A landscape with many valleys, sampled at points; each row gives a point and its height.
A ball rolls from a point to whichever of its 2 nearest points has the largest drop for the distance, and stops where none of them is lower. Distance is the straight distance between rows; heights are no part of it.
K_195 (h 8.72): [  4   6 -18  14  -1  12 -11  12  -7 -24   3   4  -7 -57   0 -23  11   0
   4 -17  13 -20 -16   5 -21   9 -12  15   2  16   0  35  35  10  15  11
  -7  -5   7]
K_746 (h 4.02): [ 12   8  37  -3 -16 -15  10  11  10  15  21   4  -3  10 -19  -6  -2  23
 -31   2   1  -2  10   7   4  -3  -1  10  10 -18   4   4 -17 -14  -9 -20
 -10   6  -2]
K_945 (h 5.34): [  5  45  31  10 -17  -6   1  18  -4   2   8   0   7 -22 -43  -4  15  30
 -28  -9 -21  -9   6  -9   1  -6  -5  11  13 -25  -8  11  16  -7  -5 -15
 -33 -24   7]
K_905 (h 5.29): [  9  17  18  10 -36  -5  -2   9   7 -24  18 -11 -14 -20 -43  -2  10   1
  -9  12  -4   0  -1 -12   0  19   8  12  -1 -13 -34 -21   6 -12   1  -4
  -2  -9  11]
K_100 (h 5.18): [-12 -23  -9 -21  -9 -29   0   5   4  14 -11   0   8  18   5  19 -17 -16
  31   4 -13  -9  -8 -10  -2  -8  -3   6  14  -1  16  -8 -17  11 -37 -11
  34   3   2]
K_230 (h 7.64): [  6  37 -12  -6  -8  15   7  16   9  22 -20  23  22   3  -5   0 -14   3
  12   0   3 -19  16   2   2  -4  23   9  15   4  25   3   5   1  15   9
  -2  -3   6]
K_894 (h 4.62): [ 23  19  18  24 -12   0  10   9   3   9  25   0   0  -5 -33   2  -2   6
  18  -2  -4   7   9 -16  12  23  23  -4   6 -11 -20  -8   4  -8   3   3
 -19 -22  16]
K_710 (h 6.09): [-15 -19   9 -15  12  23  10  -8  13 -18  -5  17  -4  -5  31   7 -11   2
   3  14  -7  -5   0  -8   2  -5  -5   1  22  22   5   6  -5 -18  -5 -13
  22  -9   8]
K_646 (h 7.45): [  8  22 -11 -10  -5   6  18 -18   6 -18  30 -13  12  -4 -45 -10 -26 -33
  11  15   6  -2  -9  -9 -14  -2   4  -1 -15 -25 -18  -4 -11  27  12   8
  -4   1  -1]
K_472 (h 6.94): [-18  -8 -16   5  32   4   4   0   3  -3  -7 -10 -14   5   5 -20  18   7
 -11 -21 -28   3   5 -24 -12  10 -23  -7  -5  11 -14  -1  31  -7  11   3
   4  -5  26]
K_812 (h 7.93): [-12  16  -4 -27 -30   1   5 -18  28 -14  40  14  -9 -10 -32  18  -6 -12
  -4   2 -23  13  -9 -27  11   6 -13  15   5 -17  -3   6  22  19  -1 -16
   9  -1  13]
K_72 (h 5.86): [ 22   1  -4  -1  -5 -10 -32 -19   7   4  10 -21   6  41 -29  11 -12  -1
   8   7  -6 -17 -23  14  16 -10  -6  12  -4 -10  33 -19  -3 -13  -7  -4
   3   2 -17]
K_923 (h 3.46): [  1  20 -14   3  -5  -8 -31  -7   4   5 -15   3  -5  20  17   7 -38 -21
  -4  -2  -4   0 -14  16  -7 -19   7 -22 -10  15   1   6 -17   6   5   6
   2  -1 -21]
K_607 (h 3.98): [ -3 -13 -20  -8  21 -15 -13  16  -1  10   5 -24  -3  11   1   8   0 -10
  -1 -20  -3   7   6   0 -18  -9   4  -6  22   0   0  -2  -1  13  -8  19
   2   5  11]
K_350 (h 6.34): [ -9  16 -17  21 -10   0  11  22   6   4   5  -5  -8 -10 -18   7   1   7
  -4  -9   4 -12  30 -21 -11  23  -7  -4 -14   2 -26 -13   8 -27  17  -4
 -16 -24  -5]
K_589 (h 4.53): [ -4  -4  29 -17  -3   7   4 -17  17 -16  12   7  -6   2  21   7  26 -16
  16 -15 -15  16 -13  -7  13  12  11  12  11  -8 -13 -20  25   6   3  -6
  -2   1  19]
K_42 (h 4.06): [-16 -36   0  24  25   3 -15  20   0  17 -12   8   4   4  17  -1   5 -12
  14 -17  18  -4  -1 -15  -9  14  -3   3   9   5 -26  12 -25 -12  -6 -11
   0 -10 -12]
K_689 (h 3.32): [  8  29 -10 -11  -4 -23  21  12  14 -12   8  -9  20   8 -21   6  -2 -36
  23  -2   0 -25  11 -18 -21  -1  -2  10   8  -2 -12 -30  -6  -7   2 -27
  11  14  12]
K_29 (h 6.77): [  3 -20 -13  25  29  12  10   6 -10  -2   1   5  -1   4  19  -4  17   9
  -6   6   7  30  16 -10  -4 -12  -3  -9 -11   3 -28 -11 -33 -20 -31  13
   5   7  -5]
K_306 (h 4.14): [ -9  32 -25 -11  14 -24   9  17   4   0   9   7   6  -2  -4   4  -3 -45
  11 -13  -4 -18 -10 -19 -23 -14 -11   9  -2   0 -15   0 -10  20  -2 -24
  -4  14  -5]
K_108 (h 3.20): [  0   3  14 -18  -3 -21  10  16   1  -2  18  13  -3  22  -8  -6  -1   3
 -15  19   5  -9   8  -1 -20  -8  -4  14  -5 -20  -4  -6 -35  -2 -15 -14
   4   8  -8]
K_651 (h 4.70): [ 12  -8   0 -18 -30 -14  18  -4 -12  -9  17  -3  -9  -3  23  15 -18  -2
  -3   8   5   5  25  -9   5 -10   7  -3  -2   8  -9 -36   3 -14 -24  -2
   6   8 -20]
K_172 (h 5.71): [-17 -42  10 -12  -6 -15 -22  10 -12  25 -20   3   9  18  20  12 -13 -13
  20 -14  -6 -11 -26   0  -2 -15   8  -9  11  16   4   5  -5  22  -6  -6
  33 -10  -6]
K_379 (h 6.40): [  1 -28  -6   5  15  -6 -12 -18 -15  -7  -6 -21  -8  -5  49  18  -1  -6
   5 -11  25  11   1 -15  -3  12  -8 -14 -12   2 -26 -16   1 -18 -33   8
  -9 -12  -4]
K_364 (h 5.27): [  3  12 -29  30  35   3  -9   5   2 -15  -4   1  -1  -5  16  -8 -15 -24
  -9   7   1 -33 -10   8 -15 -20  -9  18  -9   8 -13  14  -9   8  -6 -15
  -1  27 -13]
K_182 (h 8.27): [  1  -9   0   9   3  10 -23   5 -14  18 -16  14  11 -10 -16 -29  15  10
  -8  12  13 -13 -40  25  -8  18 -17  11  -3  10   7  20  -1  -5 -11  -5
  10   0   4]
K_340 (h 5.97): [ 10 -33 -34  10  22 -14  10   0 -12  26 -20 -17   7 -14  22   5 -18  10
   8  19  -2  15   8   0   2 -12  -9 -20  24  10  26  12 -22   8 -18   9
  10  29 -10]
K_755 (h 8.13): [ -3   6   1 -21 -29  -9   5  -8  19 -21  31  -4 -25 -29 -28  12   0   3
  -5   1 -24   8  11 -35   7   1 -21   8  27 -18   7  -3  15  -4   9 -20
  -3 -22  22]
K_434 (h 5.24): [  2  21 -20 -14 -14 -22 -17 -21   3  16   1  -5  20  29 -31   8 -20 -18
  27  10  -2 -24 -15   4   7   4  -8 -13 -15  -2  42  -4   3   1   1   6
   4   5 -14]
K_80 (h 7.18): [ 22  15 -20   7   2  19   9 -11 -14 -21   2 -10  15  -9 -39 -26   0  -3
   4  18   2   3  -7   5 -10  -7  14   7 -12 -26  -2 -11   1  26  17  16
  -9  11  -6]
K_469 (h 2.09): [ 17 -18  -6  18  12 -28   8   5 -23   2  -1 -17 -13  17 -14 -27   2   1
   6   1  -6 -13  17 -23 -23  -8 -20  -6  -7   5   6 -19  -8 -11   8  -9
  -1  10 -21]
K_875 (h 5.03): [  2  39 -19   4  10  24   4  12   4 -19 -11  11  16 -24  14  -3  18 -12
  -5 -11 -12 -22  -9   2 -16   7   8  30  -8  -2 -13  -9  22   0  -2 -10
  -3  -2  23]
K_385 (h 4.77): [ 25  22  31  18  -7 -25 -10   3   0  21  15   2  -3   0 -36 -22   9  26
 -18  -4  -6   2   2   2  -7 -17  -4   2  13 -28   6  10   5   7   1 -12
 -26 -13  10]
K_297 (h 5.79): [ -5  -1  32  -2  11  -5  26  -7   2  -6   4  15   2  -3  27   4  -6  11
  12  12   4  -9  25   7   6 -12   7  -6  16  14   5 -12  -1  -5   9  -3
   4   6   0]
K_190 (h 4.92): [ -9  -1 -14  29  17  10  -5  15  -7  12  -4 -13   8  24   1  -1 -24   0
 -10 -14   3  -1  12 -11 -12  -9  16 -28 -21  24 -20   6   0 -14  31  12
   4 -13  -4]
K_605 (h 5.78): [ -1   4  14   4  -6  19 -13  -4 -11  -3   6  18   4  24  22   3 -26  13
 -12  30  16 -19   2  29  10  -3  -6  -4 -21  18  11  -6 -13 -14   0   5
   1 -14 -35]
K_779 (h 7.68): [-25 -54  -8   9  18  26  23   8   6  42 -26  -4   1 -17  28  21  17   7
   3  -3   8  18   2 -17  13  18 -17  -2 -10  22 -14  15  -8 -14 -13 -14
  18  10  -9]
K_267 (h 3.50): [  2   8   7  -1 -14   2 -13 -21  19 -33 -12  -8 -15  -7   3  -9  -7   6
   4 -11   3  -4   5  16   3  -4  -4   9   3   4  30  12  32   0  36  21
 -12 -10 -11]
K_597 (h 7.17): [ -5  -9 -25   1  19  22   9  -8   4  -4 -10 -17  -4   0  10 -21   4   7
   4 -16  -3  10  -1 -31 -17   6  -9  -6  -8   7  11  17  29  -9  38  11
   8  -3  13]
K_877 (h 5.46): [-10  23 -21 -10 -14 -10   4  -6  -2 -15   0 -10  -4 -15 -12  -9  -2   8
 -16   6 -22   2   9  13 -22 -15  -1 -19  -7  -7  -8  12  31  14  26  22
  -1 -21  12]
K_241 (h 7.03): [-26 -36   6  24   2   8  -1  10  -7  26 -27  12 -14  -2  37  15 -12   0
 -20 -13 -10   4  -1  -4  -5  10  -7   6 -16  30  -8   4 -12 -27  -7  -7
  -7  -1 -25]
K_92 (h 4.50): [-33   6   2 -26 -22 -16   5  -3  20 -23   3   0 -23 -15  13   6   4  -2
   0   8  18  -8  23  -1  -5  15 -14  -7 -17   1 -21 -14   9  -2  14  -5
   7  -7  18]
K_101 (h 3.07): [ 18   2 -11  12  -4   2  -3   6  -8  11  -6   3  -5  -2 -10 -10  22 -12
   1 -21  -7  27 -16   7  -1   8   7   9  -2 -15   1  14   6  29   0  15
 -22   8  -1]
K_301 (h 2.39): [ 10  19   4 -13 -13 -13  -6 -13  16 -20 -19   2  10  -6  -5 -19   2  13
  37 -11  -5  -9   7   1  -9 -24   7   9  14  13  33   6  37  -3  30  23
   8   0  18]
K_768 (h 6.66): [-27 -26   2  -3  -5 -11  -7   6   3  17 -28   1 -16   9  31  22   7  -4
 -10 -16 -19   0   2   0   8  -8 -11  -2 -11  16  -2  -7  -9  -1 -11 -10
  12  18 -17]
K_966 (h 5.82): [ -4  43  26 -20 -19  -2  -5   1   8  -8   0  26  15 -25 -16 -16  16  24
 -31   9  -7 -11   4  -5  -7 -10  -9  16  20 -30  -4   9   5   7   7 -21
 -23 -21   5]
K_903 (h 6.62): [-17 -10   4  -6  -5  25  14  21 -26  16   5  23 -11  -9  -4 -13  24  27
 -28   4  -2   7  -2  -5  25  23   0   5 -26  13  25  11  17  10  -8 -15
  -7   5 -14]
K_485 (h 3.16): [ 23   1   4   5  -8 -26   4   6 -23  11   5   0   6  -2 -10 -19 -14   1
  17  11  -5 -11   3  -7  -4  -1   3 -21  12  11  12 -19   8   0  12  -5
   6   6   2]
K_66 (h 5.64): [  5 -21 -25  -6  -3 -29   4  -1  -7  28 -13 -16  -4   4  18   6 -26   9
  19  24  -7  -2  12 -15  -2  -9  -6 -13  11  16  17 -13 -20   3 -24  -4
  29  17 -15]
K_160 (h 7.38): [-32 -43  -3  15  12  29  18   3 -11  21  -5   5  -5 -12  33  22  -2   5
 -19 -14  26   9  -5  -1   2  21   5  -7 -32  37 -25  12  11 -28  -9  -9
   8   9 -13]
K_112 (h 4.78): [  8  34 -30   9  14  -6   1  15  -8 -17  -3 -14  13  -4   0  -2 -17 -29
  -2  14   8 -38   0  -2 -20 -11   0  11 -11 -12 -21 -16  -5  16   5 -19
  -3   4 -16]
K_475 (h 6.98): [  0  -5  -3  41  23  -2   0   5 -22 -13 -14  -7 -15  -1  -4 -24   9   6
 -12  10   0  22  -2   5 -18  -3  -2 -16 -20  15 -30  -3 -37 -10 -19   8
  -9   7   9]
K_142 (h 7.37): [ -8 -15   5 -20  24  31  -8   5 -23  23  -9  22  30  -4   8  -6   6  29
  -3   8  13 -14 -17  10  20  -6   5  17  32   1  35  17   4   2 -23   1
  11  -9  -6]
K_81 (h 7.06): [  8   4  -4 -18  13  13 -18   5 -13  23  -9  17  35  27  -5 -13  15  18
   0   3   8  -5 -21  21   6 -10   6  23  10 -18  37  12   2   5  -7   9
   3  -3 -11]
K_708 (h 3.17): [  5 -19   5  20  20  -5 -10  17  -6  15   6 -16  -8  23  -4   1  -2  -6
  11 -20   7  -6  10  -4 -10   0  12   6  17 -15  -3 -10 -22 -17  -3   5
   0  -2   0]
K_671 (h 5.72): [-42  28  25   8 -15  12  15   7 -17 -17  -1   4  -2 -42 -15  -8  24  21
 -20  -1  21 -12  28 -19  -1  21  -7  -1 -19   1 -21   3  33  -8  34 -10
 -13 -22  16]
K_618 (h 2.93): [ 12   0  -1  19   7  16  18 -12  17   9 -15  -5  -5  -6  19   0 -11 -21
  29  -5  -9  29   4  -4  -1  10  14 -19  23   9 -11   4 -13  -3  14   8
 -11  16  -5]
K_882 (h 6.86): [ 14   1  -6   0  27  -8   1  -8 -22  -7  -5 -38 -11 -22  34  17 -12   2
  -7  -9  -5   5  22 -21   0  -4  -5  -8  14   4  -8 -19   4 -28 -22   4
 -21 -13   0]
K_50 (h 6.26): [ 12 -34 -33  15  28   6  17  -7 -10  27 -21 -13   7 -10  18   1   5 -13
  12   3   1  28  -5  -8   0   2   2 -11  15  -6  -7  13 -28  19 -13   2
   7  19 -13]
K_262 (h 7.43): [ -6  -6 -19  -3  24   6  28  -3  26  -3  11 -10  -2  12   6  -2 -13   1
   7  -9 -21  13  13 -16 -23 -11 -15  -9   5  -2   7  19   0  -5  32  -1
  10  10   6]
K_545 (h 5.90): [ -2  16   5   0  -7 -17  -6   3   1  -9  13 -18 -19   7 -22   4  -4   8
 -14 -10  -5   2  16  10  -9 -16  12 -16  -5 -20 -35  -7  20   7  25  23
  -6  -6  27]
K_83 (h 2.94): [  4   6   5  24  -3   8  19   8  -7  26 -11  -5  13 -20  -3 -10  -8   1
  26 -23  10  19  23 -16   9  -2  27 -15  13  16   7   8  26 -10  15  21
 -18   2  14]
K_964 (h 7.98): [  8  37   0 -11 -16  19  -6   0  33  -7 -11   8  19  13 -17   4  -5  -6
  10  -6  -1 -31 -12  21   2  -8  13  15  11   5  32  20   5  -6  26  11
  -3 -20 -10]
K_516 (h 7.75): [-11   9  13  -1   8   1 -13  -5  28  16  -8  27  26  30   2  -9  -6  -3
  33   2  -9   0 -18  13   3   1   0   3   2 -14  12  29 -22  18  13   1
  -3   1   5]
K_243 (h 6.56): [ 16   6   5  24  21   2   3  -9 -25  -6   1 -21   3   1  -2   9 -16  17
  -7  -8  -6  11  24  -9   6 -10  17 -20   0   8  -1 -12   1  -8 -11  12
 -24  -3  -2]
K_303 (h 8.51): [ 17 -15  -6   8  -3  15 -17   9 -24  -4   3  -3   4 -39 -18 -34  11   7
   3  -3  30 -19 -26  18  -5  13 -10   6  -4   5  15  25  20  -7   2  12
  -7   1  -2]
K_615 (h 5.37): [  3   0  20  24  10  16   8   4 -28   6  15  13   2  11  15  -1   2  -1
  -6  16  31  16  -7   8   9  29   8  -1 -12 -14 -23   1 -33   0 -17  -3
 -11   0 -16]
K_70 (h 6.93): [  2   0 -13  -3  19   7  11 -14 -21 -15   4  -5   0 -14 -32 -34  16  15
 -11  37 -15   4  -6   7 -10  -7  -9  -3 -16 -16  -7  -4 -11  14   1   8
   2  10   9]
K_260 (h 4.44): [ 19  34 -10  -4 -15 -24 -38 -12   9  12 -11   9   9  21 -25  10 -22 -19
  20  15   8 -10 -23  33   7 -18   2 -26 -12   4   6   4  -8   7  -5   5
  -8  -1  -6]
K_152 (h 6.20): [-16 -27  15   3 -20 -19 -19  10   8   9  -5  11   3  22  22  10 -11 -16
   2 -16 -20  -7 -20  -5 -16  -3   4   2 -10  24  -5 -15  -5  -3  -7 -11
  27 -11 -18]
K_939 (h 8.67): [-13 -15 -11 -36  -7   7   9  -3  27  13  11  -8 -14   8   6  12  17   7
  10  -6   2  21  25 -35  21  31  -6 -15  -5   1  -7   2  17  -8  18  -6
   7  -7  30]
K_281 (h 1.76): [ 16  10  -3  14  -8   5  15   7  27  28  -2   5   1   8  -7   1 -14 -18
  31 -14 -11  16  11  -9   5  -6  27 -20  20  18  -9   8  21  11  23   3
  -4  14  13]
K_833 (h 7.42): [  4  23  25 -18 -17  -3 -18  -5 -22  -7 -15  10  14 -20  18  -3  12  19
 -15  12  16 -18  -7  22  20   0  -8  11  -7  -3  41  -3  26  -8   6  -5
 -16   3 -24]
K_720 (h 7.21): [ -1 -20  21 -29 -13  -7 -13  -8  19   1  12  18   3  22   8  21  12   8
 -10  11  -7   1 -29  32  17 -25  -9  15   3   2  30  -3 -28   7 -24  -8
  11   6 -33]
K_777 (h 4.41): [ -2  19 -22  11   9  20   1 -11  12 -24 -24   3   5 -18  19  -8  19 -23
  18   3  -5 -17 -21  -1  -1  20  -5  13 -25   6 -11 -15  18   4  -1 -13
   5  22   6]
K_591 (h 7.82): [ -9  14  -1  -8   7  14  -7  -1 -12 -18 -20   4  -2 -26  24  -4  13  12
 -33   2  15 -18  19  35  12   2  -9  24   1  -4  29  -1  14   6   3  -1
 -24  17  -1]
K_988 (h 3.75): [ 11 -12   2 -11   8   4  21 -23  22   1   3 -10  -8  -4  19   7  11 -24
  39 -12  -1  28   4 -11   1   3   8  -1  25  -5 -12 -10   5  14   2   6
   5   9  13]
K_997 (h 8.06): [ 19  31   9  -4  18  14  -2 -12  19  -8  -3  11  27  27 -23 -13   0   5
   8   6   4  -8 -12  24   0 -14  16   6   2 -11   8  13 -13  12  15   3
 -13  -2   4]
K_856 (h 5.28): [  6 -11  18 -16   6  -4  27  -5 -22   2  18  -6  -1  -6  22  24   3   9
 -10   3  -8  12  28   6  11  -9  12  -1  19   9   6 -34   6 -13 -12   5
   5  21   0]
K_366 (h 5.13): [ -2 -10  -1  -7  -9  19  23  -5  -7 -11   5   5  -5 -18  19  -5  27 -13
   4 -16  -7   1  -7 -14  10  17  -2  17   1  -3  -9  -3  19   3   4  -6
  -6 -14   7]
K_737 (h 8.20): [ -6 -35  -9 -11   9  16   4   9  15   8  -5  -2 -12  -7   0   7  17   5
   2  -3  -7  22   8  -4  26  21  -4  -4  14 -16  24   9 -26  10 -21  -2
   6   1   7]
K_604 (h 6.12): [ 19   7  16  30  11   4 -21 -19 -14 -11   0 -35  -5  16 -19   6 -30   9
 -11 -12 -11  28   1  10   7 -27  33 -34  -1  14 -19  -1  -4  -3   4  22
  -9  -7   0]
K_712 (h 4.66): [  5 -35   3 -11   9 -31   7   8   1   7   4 -12  -3  11   0  14   7  -5
  10   3  -6  12  -8  12 -12 -27  -2   2  17 -10  12   2 -21  21 -20   2
  25  25   4]
K_937 (h 7.70): [ -1  23  -9 -31  -3  -9  28 -15  13 -12  46  -5   7   3 -45   7 -17 -36
   6 -14 -18   6 -10 -19   1  -1  -3  12  -9 -21  -4  10   6  19   2  -1
   5  15  13]
K_110 (h 7.61): [ -5 -26  22 -25   1  21 -12 -16  14   4  -8  13   6   0  -4  26  19  14
 -20  14  -6  18 -21  33  44  -6   6   7  19   9  33 -10  -7  -3 -20  -3
  17   4 -16]
K_459 (h 5.59): [  1  49   5 -10  -3   6   8  15   7  -4  -6  23  26 -13   4 -15  16   1
  -9   6  -2 -21 -11   1 -22   0  -7  16  -1 -16  -2   0  -8  19   0 -23
 -10  -7  15]
K_479 (h 2.22): [ -9   2   9 -26 -11 -29  16  14  19   3  21  11  -7  19 -12   3   7 -14
  14   5  -8 -19   6  -7  -7   8  -3  13   9 -11  -3 -17  -6   6  -5 -18
  19  11  15]
K_404 (h 2.44): [ -1  25 -10   6 -13 -16 -19 -20  23  -9 -17 -14   8  12   5   7  -5 -13
  33 -10 -24  -3  -5   5  -1   3   6   1 -14   4   1 -17  12   9  -2   9
   6  15  25]
K_156 (h 5.25): [-18  -3   8   2   5   7  -8  -2  -5 -28  -1  27  -5  21  29   5 -28  28
 -19  23  16 -13  12  20 -10 -15  -1  -2  -8  19  -4  20 -20 -37  -6   6
  14 -19  -4]
K_820 (h 7.94): [-10 -50   9 -15  -2  31   4  10  10   9 -17   8   4  -5   7  26  19   5
 -13  -1   5  22  -9  24  34   7  -3  16  16  -5  26  21 -23  22 -12   3
  16  -3 -18]
K_865 (h 6.31): [-16  -2  -1   8  -2 -17  19   9   3  11   4  -7 -13  27 -10   2  18  -1
 -16 -14 -11   1  33  -2 -10  -1   3  -6 -11  -3 -29 -23  15  -6  29   7
   1   7  13]
K_674 (h 5.99): [  3   9 -27   3 -10 -24   7  12  11  14 -19 -12 -21  -5   1  -4 -36  -6
   4  20 -15   6  18  -7 -12 -15   0 -27   4  25  10   5 -18  -7  -8   2
   8  29 -12]
K_168 (h 6.67): [ 10  -2  -5 -14  21  12  -1 -12 -25 -14  16   5  15  -1  -9 -15   8   7
  -9  28   2 -16 -19  17  -6 -21  -8   7  -3  -7  18  -6  -5   3  -9  -6
   7   1  -7]
K_747 (h 0.81): [ 16  33  10   7 -20 -11  -1  -6  14 -12 -26  -4   7  -1  -7 -11  14   7
   9  -9 -21  -3   0  10  -3 -10  10  12   5  11   9 -13  19   8  13  10
  -9  27  24]
K_489 (h 6.23): [-26  12  14   1  -9  12  21  10 -21 -17   9  20   6 -11  -7 -22  28  24
 -37  -8   2   1   6 -15  11  20  -2   8 -19  10   8  14  21  -7  15 -21
 -10 -22   6]
K_703 (h 3.95): [  6   5   5   5 -31 -10   1   0 -19  -7   9   9 -23 -23   0 -17   1  -7
 -10  11  -4   8  -8 -13   1  17  -9  -1 -10  -5  -3  -1   6  17   4  -5
 -12  -2 -25]
K_467 (h 4.75): [-20 -33  22  17  16  21   9  29  -8  13  11  18   3  10  18   9   5 -12
 -10  -9  33   2  -7   2  -6  16   3  11 -11   5 -20  18 -28 -10 -19  -8
  -8  -2 -21]
K_636 (h 6.52): [ -3 -41 -25  16  39   8   7  -3  -1  13  -7 -11  10 -19  25  13  23  11
   0   9  15  41  -3   2   4   4  -9 -14  -3  -7 -19   1 -35  11 -28  19
  16  20   0]
K_665 (h 3.82): [ 27  18  24  25   7  -9  20   7 -18  25  11  -7  14   4 -24 -11   5   1
  22 -19  12   8  22 -23  24 -12  37 -14  14   5 -20  -2  19  -9   8   1
 -24   0  24]
K_356 (h 7.95): [-19 -61  -6 -10   9  21  16  13   7  20 -15  -8 -16   0  17  24  22  -6
   4 -15  24  20  -1  -6  19  26  -5  -4  -8  -2  -7  11 -23   0 -20  -5
  13 -13   4]
K_547 (h 6.78): [  8 -23  22 -18 -14 -22 -20 -18  12  -2  18  14  -1  27   2  28 -17  -8
   3  -1  -7  -1 -25  20  11 -26   8   5  11  11  10  -4  -4   6 -20   9
  15  -8 -10]
K_717 (h 2.03): [ 15  -6 -19  33  18  -1 -21   5 -16  14  -4 -16   0  12  -7 -11   3 -17
  11 -19  13  15 -14  -1   2  26   6  -2  14 -28   6  -4  -6  11  -6  19
 -15  -9   0]
K_704 (h 4.69): [ 28 -16  26   8 -10 -20  -8 -12 -16  -1  27  -3  -8  -2 -37 -12  12   3
   3   6   9  18 -19   4   6  -5   1 -10  22 -11  -8   3  -2  -1 -17   2
  -1   6   6]
K_388 (h 6.99): [  3  14  10   0 -14  30   9 -11 -24   5  -9  14   8  -5  -4 -20  13  22
 -19  12   8   6  -7  13  29  15   2   2 -26   3  31   6  21  -7  -3   2
 -21  -2 -31]
K_713 (h 3.11): [ -1 -16 -12   6  -5 -18   1  14 -21  -7   1  -8 -15 -10   1 -28   7  -6
  -6  17  -1 -16   2 -10 -15  22 -32   4 -27   0  -3 -14   1   2   0 -26
   3   9 -21]
K_974 (h 3.60): [ -7  24   1 -17 -31  -7  -8  10   6 -24   8   7 -15 -18  19  18 -18  -3
 -13  15   9 -18  20  19   1   7  -1   0 -10   0 -14 -10  -2  -3  -3  -1
  -8 -13  -3]
K_807 (h 2.38): [ -5   9 -14   7 -16   3 -10  -2  19 -19  -7   7 -26  -2  20  13 -28 -15
  -4  -7  -2  -3  -2  18 -11   4  -9  -6 -17   8 -11  18  -5  -4   4   8
 -13 -13 -21]
K_170 (h 7.36): [ -3  18 -15  -8  11  19  -8  11 -16  22 -19  25  29  15  13 -22   1  10
  -1   8  14 -18   0  12  -4 -17  16  14  -4   2  19  15  18  14  13  18
   8   2   0]
K_258 (h 5.91): [  5  -9  -1  20  14  -6  -1  -7 -28   0   0  -2   0  10  30   9   6 -21
  12  -2  35  16  -8   2  -5  22   6 -16  -3  -2 -34 -14  -9  -1 -10   5
  -9  -4  -1]
K_780 (h 3.99): [ 24 -11  -4  -6 -31 -34   8  13 -16  12  17 -11 -20  -2  -3  13 -19  -2
  10   2   7 -10  15  -3  -1 -20   6 -24  11  17  -1 -24  15  -9  -1  10
   7   7  -2]
K_577 (h 6.65): [-23  -1 -11   2   6   4   6  -3  12  23  -9 -17  -1  18   2  -3  37  11
  -1 -29 -16  15  26 -18   2  14   3   4   4   6  -4 -15  34 -11  19  23
   3   6  21]
K_895 (h 5.85): [ -4  20  14  10 -44 -17  -5  17  14  -6  15 -11 -20 -14 -39  17   5  25
  13  -9   3  -5  27 -20   7  25 -11  -2 -14  -4 -22 -24   4 -25  13   2
 -10 -18   3]
K_458 (h 6.29): [  6   2  13  -3   9  12 -15  -7 -23 -22   5   6   2  10   7  -3  -5  24
 -15  28  11 -12  -5   2   9   6 -11  12  -8  -5  13 -18 -20 -11 -16 -10
   3  -7 -14]
K_928 (h 5.53): [  9  15  -4  24  -3   9 -15  15  -1 -12  -9 -38  -7  16  -3  11 -29  -5
  -5 -21   1  -2  10   8   2  -5  35 -24 -10  22 -17  -5  -7 -16  20  28
  -3 -22 -12]
K_706 (h 5.17): [-32  12  28 -20 -21  -8   2   8  -5 -28  11  13 -13 -31  -3  -2  23   7
 -28  -4  20  -8  17   0 -12  12 -10   2  -8 -11 -23  -4  18   4  29   4
   0 -20  13]
K_574 (h 4.35): [ -3  10  10 -14 -21 -15  -1 -38  14 -26   2  -1 -15 -14 -18  -4  -3   6
  -6   0 -25   1  -1   9  12 -21 -20   9   0  -9  21  19  23  12  20   0
 -24  -1  -6]
K_424 (h 4.81): [ -8   5  -1  20  -6   6  -3  10   1 -24   6   4  -4  31  18   8 -32  13
 -20   5   4   6  19   6 -11 -30  18  -8 -10   1 -13  16 -28 -24  -6  24
   3 -12  -2]
K_63 (h 7.65): [-13 -37 -10  -4  25  33 -23  -5  -9  13 -11  11  24  -7   9  10   0  11
  -6  14  10 -11 -26  11  17   0  -6  17  15   2  20  17 -19  -2 -26 -16
  32   5   2]
K_220 (h 5.30): [ 37  12  25 -13 -14 -17  -7 -10  -5 -11  28   1   8 -17 -28 -20   8  10
  -1   7  -6  -2 -13  -5  -5 -19  -8   3  25 -28   5  13  14   7   1  -9
 -12 -20  14]
K_797 (h 7.44): [ -6   5  23   8  22  15 -17  -2   2  22 -20  23  30  32  13  -5  20   9
   9  -2  10   3 -14  15   1   8  -2  16  -3 -19  13   7 -19  14   0 -13
   5   5   7]
K_193 (h 3.96): [ 15 -16  -2  -5 -10 -13   0 -14   6   0  12  -2 -16  -8 -22  -3  -1 -17
   7  -2 -11  20 -26  14  -4   0  -1  -6   4  -4  -3  11 -22  24 -21  -2
 -13   6   2]
K_891 (h 8.40): [  3  -1  -2 -37 -10   8  -9  -1  14 -15  23   2 -20 -16  -1  19  12  -5
  -3  -5   3  10  11 -32  29  24   0  -7  14  -6  11 -13   8  -2   9 -13
  12 -25  29]
K_685 (h 4.25): [ -2   7  -9  -1  12   0 -10  -1  11   4  -2 -13  -5  31  16   3 -35   6
  -9  10   9  10   7  17 -13 -22  13 -32 -18   7 -17  21 -22   5  17  18
   4  -6  -2]
K_313 (h 6.32): [ 14  -8   3  -7  -4  -8  -9 -20   6  -3  22  -8   4  46 -16  23 -13 -10
   3   3 -19  -1 -19   3   9  -8  10  11   8 -31  16 -11   4  10  -9   9
  20  10  -2]
K_631 (h 4.98): [ -4  21 -17 -15 -27 -14  11 -17  22   0   8  -6 -22 -12 -11  11 -20   2
 -22  -5 -37  17  11   7  -7  -6  -4  -7   5 -15   3  17  20  10  13   8
 -23   1   4]
K_16 (h 3.55): [ -1  15 -13   1   3 -15   1 -20  19 -23  -9 -18  -5 -13   4   6 -10 -35
  26   1   2  -8 -11  -5 -11  12 -13   0 -18  11  -9 -23   4   8  -5  -4
   7  13   9]
K_31 (h 7.97): [-12 -35  15   5  20  12 -38   4   9   5 -25   5  10  -1   1  -7  10   9
  -4  14  17 -18 -28  18   4  19 -13   7  -3  14   8   0 -15 -14 -32 -11
  25  15  18]
K_164 (h 5.63): [-11 -17  -5  -8  15  37   6 -10  10 -15  -8  11   1 -18  25  -4  18  -3
  -4   4  13  -5   5 -14  16  12  -5  16  -2   1   6  24   9  -1  14 -15
   2  -3   5]

For each start below, name the point where the ball stops.
K_577 | K_747
K_755 | K_807
K_833 | K_807
K_820 | K_807

Call two points neighbours if one is among the 2 nearest of the other. Go from one point of each pair to the other, from neighbour to neighbour, staying as low as possible. Name the highest point that can't be avoided.
K_81 and K_807 | K_195
K_747 and K_479 | K_966
K_708 and K_479 | K_220
